A landscape with many valleys, sampled at points; each row gives a point and its height.
From any point a ball rolls to the lowest of the 2 points nearest to it. It stops when none of these is lower. Distance is the straight distance between rows; heights are no part of it.
J_472 height 193: [  2 -20   3  12  -3 -10   3  17   8   8 -17  -1  -6  -5   0  -2 -11   8
   0   4  -3 -23  15  -5 -10 -16  -5   4 -20  -9   7  -2  13  -7]
J_714 height 309: [ 19  11 -21 -28 -11  -3   6  -7  -3  -4  16   3   5  10  -8   1  15   0
   1  11  -9  24 -17  -5 -17   3  -6  -5  24  -1   5  31 -10  -5]
J_314 height 363: [  7  11  17   5  25  -4  -4 -29   4  -8 -34 -10 -12  19 -16   1  -8   7
 -31   7 -11  -4  12  -3  -3 -10  -4   4  -5  12 -12 -12  15 -15]
J_173 height 564: [ 15 -11 -26 -10 -12 -13   7  -2 -12  26  -2   1   1  -4  -5 -14  -6  -1
  16  12   9 -13   8  -9  -7  -8  17  19 -13  -7  33  12   1   7]
J_631 height 411: [  3 -16  14 -11   6  18  -4  28  23 -24  19  17  17  -3   2   9   7  -8
   7   0 -13  -7   2   0 -23   5 -16 -20  -8  -3 -10  20   1   2]
J_158 height 646: [ -3  10  -2  12 -13  -6 -13   7   3  14  -2 -14 -15  20   1  13   3  -3
 -11   2   5  18  -5   0   0   1 -17  -5  33   7 -24   3   5 -10]
J_552 height 141: [  4  -5  -4  21 -16 -22  17  -4 -14   8  -5  14  12  -3 -12  -6  -2   6
   0 -12  -9   3   5 -12  14   2  10   6  -3  -8   0  -6  22  -7]
J_227 height 384: [ -2  21   7   6  36  23 -29 -16  24   1  -9 -12 -15   6  -7   1   3 -16
  -5  23 -14 -31  16  -7  -7  -3  -6   0  -2   6   4 -15   5   2]
J_561 height 112: [  0  -3  -7 -25  -4  15   9   1   5  13   6 -13 -11 -17  23 -23  -4   4
  18  15   6 -31 -10  10  -3  -2  13  15 -39  -7  27   6 -18   3]
J_998 height 434: [-14   2  10  29   2 -12 -16  -2  -9  19 -33 -24 -20  15  -7  -1 -13   3
 -19  -1  16  -8  14   7   3 -12  -5  17  -1   5  -7 -22   4  -6]
J_731 height 297: [-10 -30   8  -7   1  -2  -3  18   1 -18  -9   4  -8  -7  -1   6  -6  -1
  -2 -15  25  -8   5  11 -16 -14   7  -9  -9  -7  13 -15 -19  16]
J_48 height 478: [-19   4  17  -1  16   7 -18 -18   5  -9 -30 -31 -31   7  -3   9  -1   5
 -18   2  21 -12   7  12 -13 -15   0  11  -9  10   1 -24 -22   0]
J_471 height 590: [  2 -12 -20   3 -20 -14   8   8 -20  35   6  -8  -3 -11   8 -12  -5   3
  21  -1  26  -2   3  -1  18  -4  16  21  -6  -5  27   0   0  17]
J_610 height 180: [  1   1   7 -29   6  20   9  -7  15 -19   7   1  -6  -5   6  -7  10   1
   6  10 -10 -16  -9   7 -20  -1   0   0 -31  -5   8  17 -12  -7]
J_572 height 423: [  8   1   2  -2  10  10  23 -12  -3  10  18  23  40 -18  -6  -8  -2 -13
  18  19 -32 -25  12 -23  20  20   5  16 -21   4   6  26  25  -6]
J_900 height 413: [  0 -11 -12   4  21  -5 -11  -7 -16   1  -6  16   5  -2 -20  -8 -10 -15
   4 -13  23  -9  12  -1   9 -13  23   3   4  -7  32 -25 -10  28]
J_910 height 325: [ -9 -19  -7 -15   4   0 -12   4  -1 -10 -13 -12 -15   2  -2   6  -2  -5
  -3  -2  27  -6   8   5 -25 -20   7   0  -1  -1  17 -12 -28  14]
J_250 height 388: [ 18  16 -30  -2 -19 -12  18 -28 -29  20  13  12  11  -3 -14  -7   4  -5
  16   2   2  15  -1 -15  21  13  22  21  19  10  29  13   2   5]
J_926 height 504: [ 25  -8 -19   2  -8 -19   7  -4  -4  16  -6  14  13  -1 -19  -9  -2  -3
   5  16 -22 -14  20 -27 -16  -5   7  15  -7  -7  14  17  21 -10]
J_492 height 236: [ -1  -4  -1  17   0  16  11  19   8  10  26  20  35 -24   6  -4   3 -15
  28  11 -16 -13   7 -21  26  14  -9   6  -4   1  -6   6  26   9]
J_670 height 437: [-11 -11  -1  41 -11 -12  -9  23   3  33 -15 -23 -17  -2  13  -2 -14   5
   2  10  10 -16  16  -8   7 -15 -11  16  -1  -1  -5 -18  14  -1]
J_784 height 645: [  3 -18 -15 -10 -19  -2   7  21 -14   9  31   7  12  -5  13  -3   4  -6
  21 -11  26  13 -17  10   6   1   6  -3  15 -11  23   8 -24  18]
J_357 height 641: [-21  28  10   8  25  22 -10 -21  -2  -2  -1  -8 -21  -6  13 -11  -4  -4
   1 -14   7 -11 -13  18  32   8   5  -4 -12  -2   6 -31 -13  11]
J_246 height 614: [ -6 -12 -14   1 -31 -13  18  12 -27  25  15  -2   6 -14  13 -10  -1   5
  22 -17  28   9 -14  14  31   7  17  15  -3 -10  18   2  -8  11]
J_343 height 313: [  5  -5  -9  21   3   1   8   2   0  15  12  18  25 -15  -4  -7  -5 -15
  21  15 -10 -17  21 -22  23   5   5  10  -7   2  11  -3  25  11]
J_446 height 291: [  5  -2 -18  20 -31 -17  33 -13 -19  22  12  10  21 -12   5  -9  -6  -5
  17  10  -4  -7  13 -21  32  19  14  21 -12   5  11   6  27  -4]
J_266 height 230: [-18  10  -9 -17   2  -5  -8 -19 -17  -7 -17 -28 -25  11  -1  -1   0  10
  -6  -2  27  21  -3  21  -4 -12   7   9  11   3   1  -5 -26   5]
J_661 height 541: [ 22 -19 -17  -6   1 -16  12  -9 -12  14  -3  18  15  -9 -14 -16 -10  -5
  11  10  -5 -18  16 -12  -2  -7  22  16 -20  -9  35  10   8   4]
J_774 height 400: [-10  17  17  13  16  -2 -13 -24  -3   0 -34 -27 -24  21  -5   2  -7  13
 -27   1   6   4   5  11   5  -5  -7  12   0  16 -19 -18   7 -14]
J_814 height 479: [ -2 -15   8  18  19 -20  -4 -16 -28  -5 -26   8   1   2 -24  -6 -20   4
 -14 -26  11  -6  15   4  13 -12  29   5  -6  -7  21 -32   1  13]
J_663 height 322: [ 21   5  12   9  22  -9 -11 -26   4 -13 -39   0   4  18 -28   2  -9  -3
 -33  10 -17  -2  16 -15 -15  -7  -2   3   7  11 -14  -9  18 -11]
J_526 height 146: [ -2   1   0   6   8  -7   2  -7   1  15 -14  -4 -12   5  -3  -9  -8   6
  -3   3  -1 -21  11   2   5  -8   6  10 -22  -2  11  -8   6  -4]
J_441 height 588: [ -4  25  -3  17  22   5  -2 -22  -4   5   6  13   3   4  -8  -1  -1 -13
   0  -5  -2  12   3  -8  36   4   4   0  14   6  -4 -14  14   7]
J_765 height 139: [ -4 -13   7 -11  -9   3  15  15  -5 -16  18  13   8  -3   7  -1   2   6
   4 -23   9  14 -22  15   6   5   3 -15  -7  -9  -2   9 -14  -3]
J_769 height 369: [ 12   5  -3 -19   4  15   1   6  21  -2  13   8  10   4  -8   2  12  -5
   5  22 -32 -12   5 -11 -20   5 -18  -2  -7  -1 -13  36  16 -11]
J_623 height 385: [-11  -4 -12   5  14   2 -13   2  -6  12  -3  -2  -8  -1  -3  -6  -8 -12
   8  -6  28  -9   8   4  10 -15  11   4   5  -6  25 -26 -12  27]
J_192 height 429: [ 13  17  -8  11 -19 -29  -3 -24 -23   9 -25 -10  -4  16 -13  -3  -1  22
 -26   0 -15  23  -3  -9  -1   2   3  19  22  10 -19   2  16 -21]
J_816 height 538: [-25  13  -9   3  -6  -4  -8  -5 -15  26  -6 -26 -27   4  12  -7  -3  11
   7  -5  25   0  -3  25  16  -5   9  19  -6  -3   7 -10 -13   7]
J_795 height 257: [  0   7  -2  -6  15  27  -7   9  20   6  12   6   7 -12   5 -10   3 -12
  16  20 -20 -28   3  -4  -4   7  -9   1 -16  -5   4   8   9   8]
J_852 height 352: [ -6 -11   4 -22   3   2 -11  -8   7 -17 -14 -16 -18   8   0  13   7  -3
  -9   3  18   6   2   3 -28 -11  -1  -7   4   6  -1  -1 -28   1]
J_220 height 152: [  4  -1  -6   3  -2  19   1  25  12  16  33  17  30 -13   7   4   9 -17
  25  14 -16  -2   0 -16  10  14 -18   1   8  -3  -6  21  18   9]
J_286 height 781: [ 11  -7  -3 -13   7  11 -15  20   8 -24  24  15  26   4 -10  18   9 -21
   4  -1   0  17  -3  -8 -22   5 -12 -31  35   2  -3   8 -14  14]
J_989 height 445: [  2 -26  -5  12   6 -15  -8  10 -21  -6 -21  18  10 -11 -21  -5 -15  -4
  -3 -21  22 -10  13   0   1 -17  24  -1   1 -12  26 -30  -2  23]
J_514 height 407: [ 19   5  -1 -22 -23 -15  19  -5  -3 -11   5   3  -2  11   0   5  10  20
 -12   1 -22  26 -18   2 -18  11 -10  -9   1   0 -20  39   7 -28]
J_607 height 466: [ 15   9  -5 -11 -11 -22  -1 -17 -16 -11 -28  -9  -6  12 -13   1   0  21
 -27  -1  -5  26  -8   1 -15   1   5  11  20   7 -14   8   0 -13]
J_551 height 353: [-22  -6  -5 -11  20   7 -17  -8  -9 -12 -13 -14 -18   1  -7   1  -4  -7
  -4  -9  33  -5   6  12  -1 -23  14  -1   5   1  18 -31 -32  23]
J_223 height 258: [ 26  -5   0   5   9 -14 -13 -10   1 -12 -35  12  17   9 -37   3 -10  -7
 -22  10 -22  -8  18 -25 -26 -11   9   0   9   4   1   1  17  -6]
J_327 height 661: [-29  22  10   6  11  24 -14  -5   6 -10  10  -9 -20  -2  19   3   3  -3
   1 -17  14   8 -20  21  22   5  -6 -13   7  -2 -12 -23 -17  11]
J_200 height 324: [ 10   3  -1 -17 -14 -10  -9 -10   5  -6 -13 -24 -17  19   3  17   7   6
 -16  11  10  25  -8   2 -29   2  -9  -5  25  15 -21  18 -19 -16]
J_458 height 727: [-13 -12  20   6   0   8 -17  26  24 -12  15  -4 -11  -1  21  21   3 -10
   0 -11  18   1   2  11 -20   1 -14 -26   5   6 -16 -11 -21   0]
J_479 height 228: [ -9  29  18  20  24  18 -13 -12  18  -9  -8  -2  -9   9  -2   5   2  -4
 -17   0 -17  -1   0   1  16   5 -17 -12  10   9 -31 -18  23  -7]
J_835 height 268: [ -9 -32   7  13   6  -2  -8  30   3  -2 -15   1  -9 -13   3   0 -15   1
   0 -10  22 -18  12   7  -4 -18   3  -3 -12  -9  16 -23  -6  18]
J_965 height 364: [ -6  13  23  21  35   4   6 -18   1 -18 -10  14   7   3  -9  -1  -7   3
 -21 -22 -18   8   4   1  29   2  -3 -11  -1   2 -20 -30  28  -2]
J_864 height 265: [-17   1  13 -26   2  33   1  -2  12 -24  22  -4 -13 -11  25  -6  12  -9
  13  -6   5  -1 -22  18  -4   4  -2 -12 -17  -7   4  -2 -36   0]
J_377 height 343: [ -5  33   1  20  29  20 -29 -19  16  14  -5 -12 -16  14  -3   2  -2 -20
  -6  16  -7 -19  13  -6  14  -4  -9   2  13  10  -6 -21  13   4]
J_576 height 666: [ -2  -5   1  20 -15  -6 -17  25   5  13   5  -5  -4  12   8  14   0 -11
  -5  -2  11  10   2  -2  -6  -2 -16 -12  29   1 -17  -3   2  -1]
J_419 height 615: [-14  26  -5  11  23  12  -9 -20  -6   4   6   5  -5   0  -1  -4  -2 -11
   2 -12  14   8  -6   5  37  -1   5  -1  10   2   0 -22  -3  17]
J_215 height 269: [ 14   3 -15 -43 -12   0  11 -11   2 -13   9  -5  -7  12  -1   1  15   6
   0  14  -5  15 -11  -1 -27   0  -2  -4   0  -1   6  35 -18 -10]
J_263 height 616: [ -1  19   1   5   5  -4   1 -12   0  -1  -6  -1  -9  10  -5   4   2   5
 -14  -3  -5  17  -6   0  11   1 -10  -2  12   2 -22  -1  14 -10]
J_296 height 617: [ -9  21  -7   5   2 -22  -1 -27 -30   9 -19 -13 -13   9  -5  -8  -6  18
 -11 -11  10  30  -4  17  22   1  12  14  14   3  -6 -12   3  -3]
J_411 height 72: [ 14  -3 -17  19 -38 -35  19 -11 -28  16  -5   9  12   0 -17  -7   1  18
   0  -7 -15   4   3 -19   5   5  21  20  -1  -2   6   5  17  -9]
J_963 height 186: [  5  -1  -1 -13   7 -10   8 -14  -6  -1 -19  -1  -8   7 -12  -7  -5   7
 -10   1  -3 -11   3   2 -11 -10   8   6 -16  -5   9   2   4  -9]
J_55 height 119: [  9  -8  -2 -32   8  15  17  -6   6  -6   9  12  16 -10  -5 -18   0  -4
  13  10  -7 -23  -7   3  -6  -3  14  10 -31  -8  24  18  -6   0]
J_686 height 427: [  4  -6  14   4  25   6 -13  -2  13 -25 -28   6   2   5 -22  13  -5 -11
 -18   1   3  -9  11  -6 -17 -13  -2 -12   5   5  -7 -18   3   6]
J_371 height 191: [ 23  -2  -6  -3   4 -12 -16 -11  -6 -14 -32   6  11   9 -31   4  -5  -2
 -23   3  -6   7   5 -16 -22 -11  14  -1  24   6   2  -7   0   7]
J_248 height 444: [ 25   1  -2 -30 -13 -22  16 -15  -8 -22 -20   3  -3   9 -11   2   4  27
 -21  -2 -19  21 -10  -1 -26   5   2   1  -2   2  -9  24   3 -22]
J_99 height 681: [-15  19  -8  -8   1  17  -8  -1   5  -3  24  -8 -13   8  18   3   8  -8
   5  -8  18  19 -18  13  12   1  -9 -11  19   2  -5   0 -22   9]
J_262 height 430: [ -5   5  18  39  21   7  -3   1  20   2  -3   6  16  -7   1   0  -3   2
   0   8 -39 -32  20 -15  15  10 -18  -4 -19  -6 -18 -14  36  -9]
J_91 height 572: [-19  37  -4  -3  -4  11  -1 -15  -3  19  11 -16 -21   2  23  -8   4   5
   9  -4   6   5 -21  16  29   9  -3   7  -6   1  -9  -1  -7  -2]
J_15 height 367: [  0  -4 -10  36  -5  -2   2  16   5  28  12   1  10 -18  11  -6  -9 -11
  26  19  -1 -14  24 -24  26  -1  -2   9  -4   5   8 -10  29  17]
J_162 height 556: [-27  22  -7   0 -16   6  -3  -1  -7  26  16 -25 -26   4  30  -4   4   6
  13 -10  21   9 -19  26  21   7  -2   7  -1  -2  -6   1 -19   4]
J_767 height 668: [  1  -6 -15 -21  -7  12  -2  16  -3  -1  42   0  12   8  12   4  11 -15
  18  -1  18  20 -15   5  -9   0  -6 -16  23  -5  17   8 -32  10]
J_230 height 160: [ -6   6   4  -8  -7  19   3  11   6  18  13 -12  -9 -26  35 -19  -6  -4
  22  10   5 -25 -17  10  15   9   3   5 -31  -8  16  -2  -7   8]
J_905 height 379: [ 18  12   1  19   1 -20  -6 -25  -9   0 -30  -1   5  16 -24  -2  -7   5
 -29   7 -21  12   9 -20  -3  -2   2   9  18   7 -19  -5  24 -19]
J_302 height 89: [  8  13  12 -18  28   1   9 -29   3 -39 -22   8  -2   5  -5   2   1  17
 -30 -10  -7  23  -4  10   1   5  -7  -6   3   8 -24 -11  10 -11]
J_715 height 500: [-19  -2  12  -1  18   0  -9 -11  -8  -3 -23 -20 -27   2   0  -3  -9  14
  -9  -9  20 -21   9  22   0 -11  14  11 -26   0  20 -28 -17   5]
J_982 height 595: [ -8  23  -4   0   1  -6   3 -19  -9   9  -5 -11 -18  12   4  -4   1  12
  -5  -3   5  13  -8  10  16   1   0   7   1   4 -11   0   3  -9]
J_313 height 147: [ -9   5   0   1   6  -3  -9  -5 -10 -19  -8  -2  -5   9  -3  11   0   2
 -16 -17  19  32 -11  12   9  -1   0 -16  33   3 -15 -17 -14  10]
J_256 height 348: [ 32  15 -30 -25 -23 -14   5 -13 -16   2   9   3   8   6 -15   3  15   9
  -6  11 -15  21 -15 -11 -22  -2   5   3  33   4  15  33 -10  -2]
J_966 height 260: [-12 -13   5  -5 -16  -6  14  15  -5  10   1  -7 -14  -5  18  -5  -2  17
   5 -15  12  -5 -10  20   3   1   3   2 -26  -9   1   5  -7  -4]
J_899 height 761: [  1 -11   3  -9   8  12 -19  17  20 -25  16   1  14   9  -1  24  10 -22
   2  -2  12  19   1  -1 -26   2 -12 -39  35  11 -11  -4 -25   8]
J_817 height 702: [ -8 -12  10  25 -12   8 -14  50  26  18  26  -5  -6 -11  36   6  -6  -4
  18   0   3  -1   4   0  -6   1 -20 -21   3   3 -13  -1   3   1]
J_877 height 424: [-10  20  25  13  25  30 -28  -9  32 -14 -11 -18 -25  -1   3  11   8 -12
 -13  13 -10 -24   5   2  -7   3 -18 -11   4   8 -16 -23   5  -4]
J_134 height 406: [ -5  -4 -12  40 -15 -15   0  15  -2  40   1 -16  -8  -9  15  -8 -11  -1
  20  18  10 -13  21 -21  23  -9  -2  16  -3   3   6 -16  22  13]
J_634 height 233: [ -3 -38   9  27  -8 -13   3  38   4  10 -14  -7 -10 -17   9  -6 -20  15
   4  -1  10 -21  15  -3  -6 -21   0   2 -21 -10  13 -12   8   6]
J_931 height 229: [-13 -18  14 -17  -4  23   2  22  13 -22  32   5   1 -10  26  -1   4  -5
  15 -15  16   1 -17  18  -7   4   2 -17 -12  -7   6   0 -38   3]
J_725 height 355: [  4  -6   0   5 -20  -2  37  -3  -8  12  23  15  40 -25  10  -8  -8 -11
  23  16 -14 -20  10 -19  34  19  14  22 -23   6   8  17  27  -8]
J_588 height 537: [  1  12  -1  22   9   3  15 -18  -8  -5  13  30  28  -6 -14  -1   3 -16
   7  -5 -15  15   4 -18  34  18   7   1  15   5  -4  -3  26   2]
J_956 height 264: [-10   0 -10  -9   5 -16 -15 -17 -25  -4 -30 -23 -17  10 -16  -3 -10   5
 -11  -2  27  12   7  13 -13 -16  19  15  12   3  14 -15 -25  10]
J_829 height 454: [-17  14  18   4  14  16 -16  -7  14 -10 -13 -18 -29   2   8  10   3   2
 -12  -3   6 -11  -3  10  -3  -2  -8  -5  -6   6 -11 -22  -7  -2]
J_650 height 289: [ 11   9 -18 -15 -23 -14 -13  -4 -10   9  -8 -26 -12  19  -2   9   6   5
 -11  11  11  26  -8  -1 -31   1  -4   1  38  12  -4  19 -25  -6]
J_152 height 460: [  0  -8  15  33  22   5  -6  12  18  -1 -12   8  11  -8  -5  -1 -10  -2
  -2   4 -23 -32  23 -11   8  -7 -11  -4 -17  -7  -4 -21  26  -1]
J_389 height 415: [-11   3  16  38  16   0   0  -1   5   0  -7   7   6   3  -5   2  -6   0
  -8 -14 -13 -12  13  -5  25  -1  -6  -7  -8  -4 -14 -33  25  -1]
J_56 height 184: [  5 -15  -8  -3 -46 -36   8  16 -29  12  -7 -11  -6   3  -1  -1   0  27
  -3 -17   4  16  -8  16 -17   1  13   8   2  -7   7  19 -14 -10]
J_412 height 312: [ -1  19  20  13  33   8  12 -24   8 -19   0  17  12   2  -7  -1   0   5
 -20 -11 -33  14   1  -4  23  11 -10  -9  -2   6 -30 -13  35 -14]
J_480 height 231: [  5  15  -7 -40  -7  12  11 -15  13  -7  13  -8 -16   8  11  -3  16   6
   4  18 -11   4 -16   5 -19   1  -7   2 -17   0  -1  34 -14 -16]
J_983 height 158: [ -1  20  21  -1  27  13  -5 -19  15 -31 -16   0  -7   8   2  10   4   8
 -30  -8 -12  19  -5   8   8   6 -16 -14  13  12 -39 -17  18 -10]
J_672 height 398: [ 28  21 -31 -14 -12 -12  13 -25 -22   7  13  17  17  -3 -20  -4  12   4
   7   7 -12  21  -9 -18   2   8  14  17  24   6  24  25   2  -2]
J_582 height 459: [-20  -8   6  31 -13 -14  -7  16  -9  26 -17 -20 -18   5  10   1 -10  12
  -3  -7  17  -6   8  10  11 -10  -5  16   0  -3  -8 -19   5   1]
J_830 height 274: [  5 -10   6  -2 -12   2  29   7   2   6  10  17  24 -17   7 -11   1   3
  12   0 -17 -12  -9  -3  14   7   2   6 -30 -11   0  15  18 -10]
J_245 height 185: [-11 -11  16  12 -27   2  11  34   9  13  22   0  -2 -12  40  -2  -2  10
  11 -13   0   0 -15  14  13  12 -12 -12 -20  -6 -14   7   0  -6]
J_344 height 373: [ 13   6  -5 -23 -25 -10  28  -2   3   7  10   0  -2  10   5  -2  13  15
   0   6 -22  11 -17   2 -11  11  -9   0 -15  -4 -11  45   7 -27]
J_978 height 293: [ -8  34   3   6  36  24 -22 -21  17 -10   3  -1  -6   5  -4   1   3 -17
  -7   7  -7  -2   1   0  16  -2  -8 -10  15   8 -12 -19   5  10]
J_914 height 686: [ -7   3  -5 -12  -3  21 -12  15  13  -4  35  -7  -3   7  21  10   9 -15
  12   0  14  12  -8   6 -13  -1 -12 -19  18   2   0   2 -27   8]
J_489 height 304: [ 14 -12  -5 -18   9  18   8  19   4  -8  27  31  41 -11 -19   2  11 -12
  15  10 -23  -6  -2 -21  -9  13 -10  -2   6  -7   2  33  13   5]
J_448 height 212: [ -4   0   7   0   4  26  -5  21  23   7  15  -3  -4 -26  24 -11  -2  -7
  20  16 -12 -28  -6   3   0   9 -11  -4 -22  -8   8   1   1   7]
J_57 height 487: [  4   9   1  14  12   5  24 -23  -9   1  15  31  36 -10 -12  -5   0 -17
  11   4 -23  -1  10 -20  33  21  13  11  -2   7   5  12  26  -2]
J_893 height 376: [  1   7  17  24  24   3   6 -10  12 -10  -3  15  20   4 -15   3   1   0
 -10  -1 -40  -9  13 -13  10   6 -15  -8  -8   0 -26  -6  41 -15]
J_153 height 391: [  0 -19  18 -13  18   9  -9   1  20 -34 -22   1  -6  -2  -9  16   5  -5
 -11   2   5 -18  11   0 -29 -15  -1 -13 -14   1   3 -11 -11   6]
J_247 height 242: [ -3   4 -17  -9 -20 -14  -5   3 -18   8   1 -13 -12  12  -1   5   5   4
   0  -5  16  19  -9   8  -6  -2   3   2  23  -3   5   9 -20   4]
J_752 height 62: [  2 -16  -4 -30  -3   5  18   1  -1  -3   2   3   0 -10   6 -19   0   8
  10   0   9 -19 -12  14  -6  -6  17  10 -37 -10  25  13 -17   1]
J_828 height 461: [ 23 -12 -12  -7 -15 -13  10  10   3   1   1  20  24  -3 -19   1   8   1
   3  12 -36  -4   6 -21 -24   3  -5   2  -1 -10   0  32  23 -13]
J_960 height 356: [ -2 -10  12 -20  -9  -6 -11  -5  11 -11  -8 -26 -17  12   5  25  10   1
 -10   4  20  16   1   3 -38  -4  -6  -8  10  15 -16   9 -35 -11]
J_522 height 368: [  9 -18  10 -15  10  17   3  25  12 -29  23  33  36  -6 -18   8   8  -9
   4  -1 -25   1  -4  -9 -16  14 -15 -22   3  -7 -13  27   6   1]
J_645 height 194: [-12   7 -10  -9  -1 -10 -13 -11 -18 -12 -13 -18 -13   9  -3   6  -1   6
 -11 -10  25  34  -9  16   1  -5   4  -1  34   3  -4  -9 -26  10]
J_491 height 518: [-25   0   6  -2  -2  -3  -4  -1  -5  12 -15 -29 -33  -5  15  -5  -6  19
   2  -4  18 -18   1  28  -1  -7  10  16 -29  -2  14 -12 -17   0]
J_959 height 127: [ 10  -7 -17   3 -41 -32  16   2 -31  21  -4   1   4  -2  -8  -5   2  21
   3 -13  -3  12  -7  -3   3   2  17  19   1  -7   9  13   4  -6]
J_475 height 82: [  2 -23   6  -9 -13   4  13  30  10  -4  22  16  13 -10  14  -2   0   0
  13  -8   3  -1 -11  11  -3   3  -2 -10 -13 -12   5  14  -8   2]
J_874 height 234: [ 16  -3 -14 -14   0  21   4  18   3  11  40  21  38  -6  -4   5  16 -16
  26  17 -16   2  -4 -20  -3  16 -14   2  22  -3   8  30  11  10]
J_257 height 744: [ -8  -5  15   0  12  14 -21   8  22 -25   1  -5  -4   9   5  25   5 -15
  -9  -5  16  13   0   5 -17  -3 -11 -29  25  10 -22 -14 -20   9]
J_570 height 221: [-15  -1  17  10 -15   5   5  20  14   9   6 -10 -20  -6  31   1   1  13
   2  -8  -4  -9 -10  16   4   9 -14  -7 -22  -5 -15  -1   0  -9]
J_747 height 426: [  6 -25  13 -15   1   1  -6  15  19 -31  -2   9   6   2  -4  19   6  -9
  -4  -3   2   1   6  -2 -37  -4  -6 -23   0   1  -5   8 -14   3]
J_638 height 341: [  9   5 -18   7 -23 -10  28 -15 -23  16  13  18  22 -10  -6  -6   0  -8
  17   0  -2   9   0 -14  31  19  18  17   5   5  15  10  14  -4]
J_500 height 331: [ 10   4  -5 -17 -21  -5  33  -2  -4  10  13  12  17  -3   2  -9  10   7
   8   4 -19   7 -19  -1   8  13  -1   7 -18  -7  -4  33  12 -19]
J_841 height 214: [ -1 -11  -1  18 -20  -8  33   6  -8   7  10  21  29 -15   0  -5   2   1
  12  -9 -12  -1  -4 -10  24  14   5   4 -13  -7  -4   3  26  -6]
J_948 height 122: [ 23   2 -20  -8   0 -12 -11  -9 -14 -10 -12  15  16   1 -30   3   1  -6
 -10  -2  -3  11   2 -18 -16 -11  17  -1  31   2  18  -1  -5  17]
J_995 height 235: [  1   1  -4 -17  14 -13  -7 -26 -14  -7 -32 -16 -19  12 -18  -6  -8   8
 -15   4  15  -3  11   4 -16 -15  17  13  -8   6  14  -7 -16   0]
J_530 height 314: [ 10  13   0 -15  30  24  -1 -10  18  -1  11  14  17  -6 -13  -7   4  -9
   9  24 -37 -29   8 -15  -8  11  -9   5 -20   2  -2  23  16  -4]
J_655 height 151: [ -1   4   9  -7  21  -1  -1 -15  -3 -33 -23   4  -2   6  -8   5  -3  10
 -25 -15   9  21  -7   9   4  -3   0 -12  14   4 -14 -19  -1   4]
J_358 height 420: [ 25   3 -15 -16 -10  -5   3   4   6   1   7  13  18   8 -19   6  13  -4
   0  22 -33   6   0 -19 -24   7 -13  -2  15  -1  -8  38  19 -14]
J_121 height 716: [-17 -10  19  19  -5  14 -25  42  28   1  22  -8 -17  -9  34  16  -7 -10
   9  -6  15  -4   3  10 -13   4 -18 -23   6   6 -12 -16 -12   3]
J_423 height 192: [-14 -21  14 -20  -5   7   7  13  -4 -29  21   8   1  -4  13   0   3   2
   4 -26  27  14 -19  22  -1  -2   7 -19  -8  -7   6  -5 -41   7]
J_81 height 685: [  1 -15   3  21 -17  -6 -14  43  17  18  15  -6  -2   4  20  13  -7  -7
   7   4   7   3  10  -6 -16  -3 -20 -14  18   2 -11   3   2  -5]
J_871 height 232: [ -5 -18  -1  -2 -21 -22   6  12 -18   8 -14  -5 -11   2  -2  -2  -4  18
  -3 -15  10   3  -2  15  -9  -5   9   7 -11 -11   6   3  -5  -5]
J_111 height 138: [ -2 -21  14   2 -21   4   7  48  17   4  36   7   9 -12  35  -1  -2   3
  22  -7   7   1 -12  13  -7  12 -10 -21 -15  -2  -5  14 -10 -10]

Where does a ball stop that starts at each point below?
J_989 -> J_526
J_814 -> J_526
J_162 -> J_302
J_899 -> J_982
J_877 -> J_302
J_99 -> J_446
J_358 -> J_752
J_670 -> J_220

Call two points neighbours if one is among the 2 nearest of the other. Go from one point of each pair to the other, from neighbour to neighbour, staying as low as possible. Name the highest point that can't be avoided.
J_220, J_411 -> J_607
J_411, J_475 -> J_966
J_526, J_302 -> J_956
J_446, J_752 -> J_672
J_313, J_302 -> J_655
J_153, J_220 -> J_747
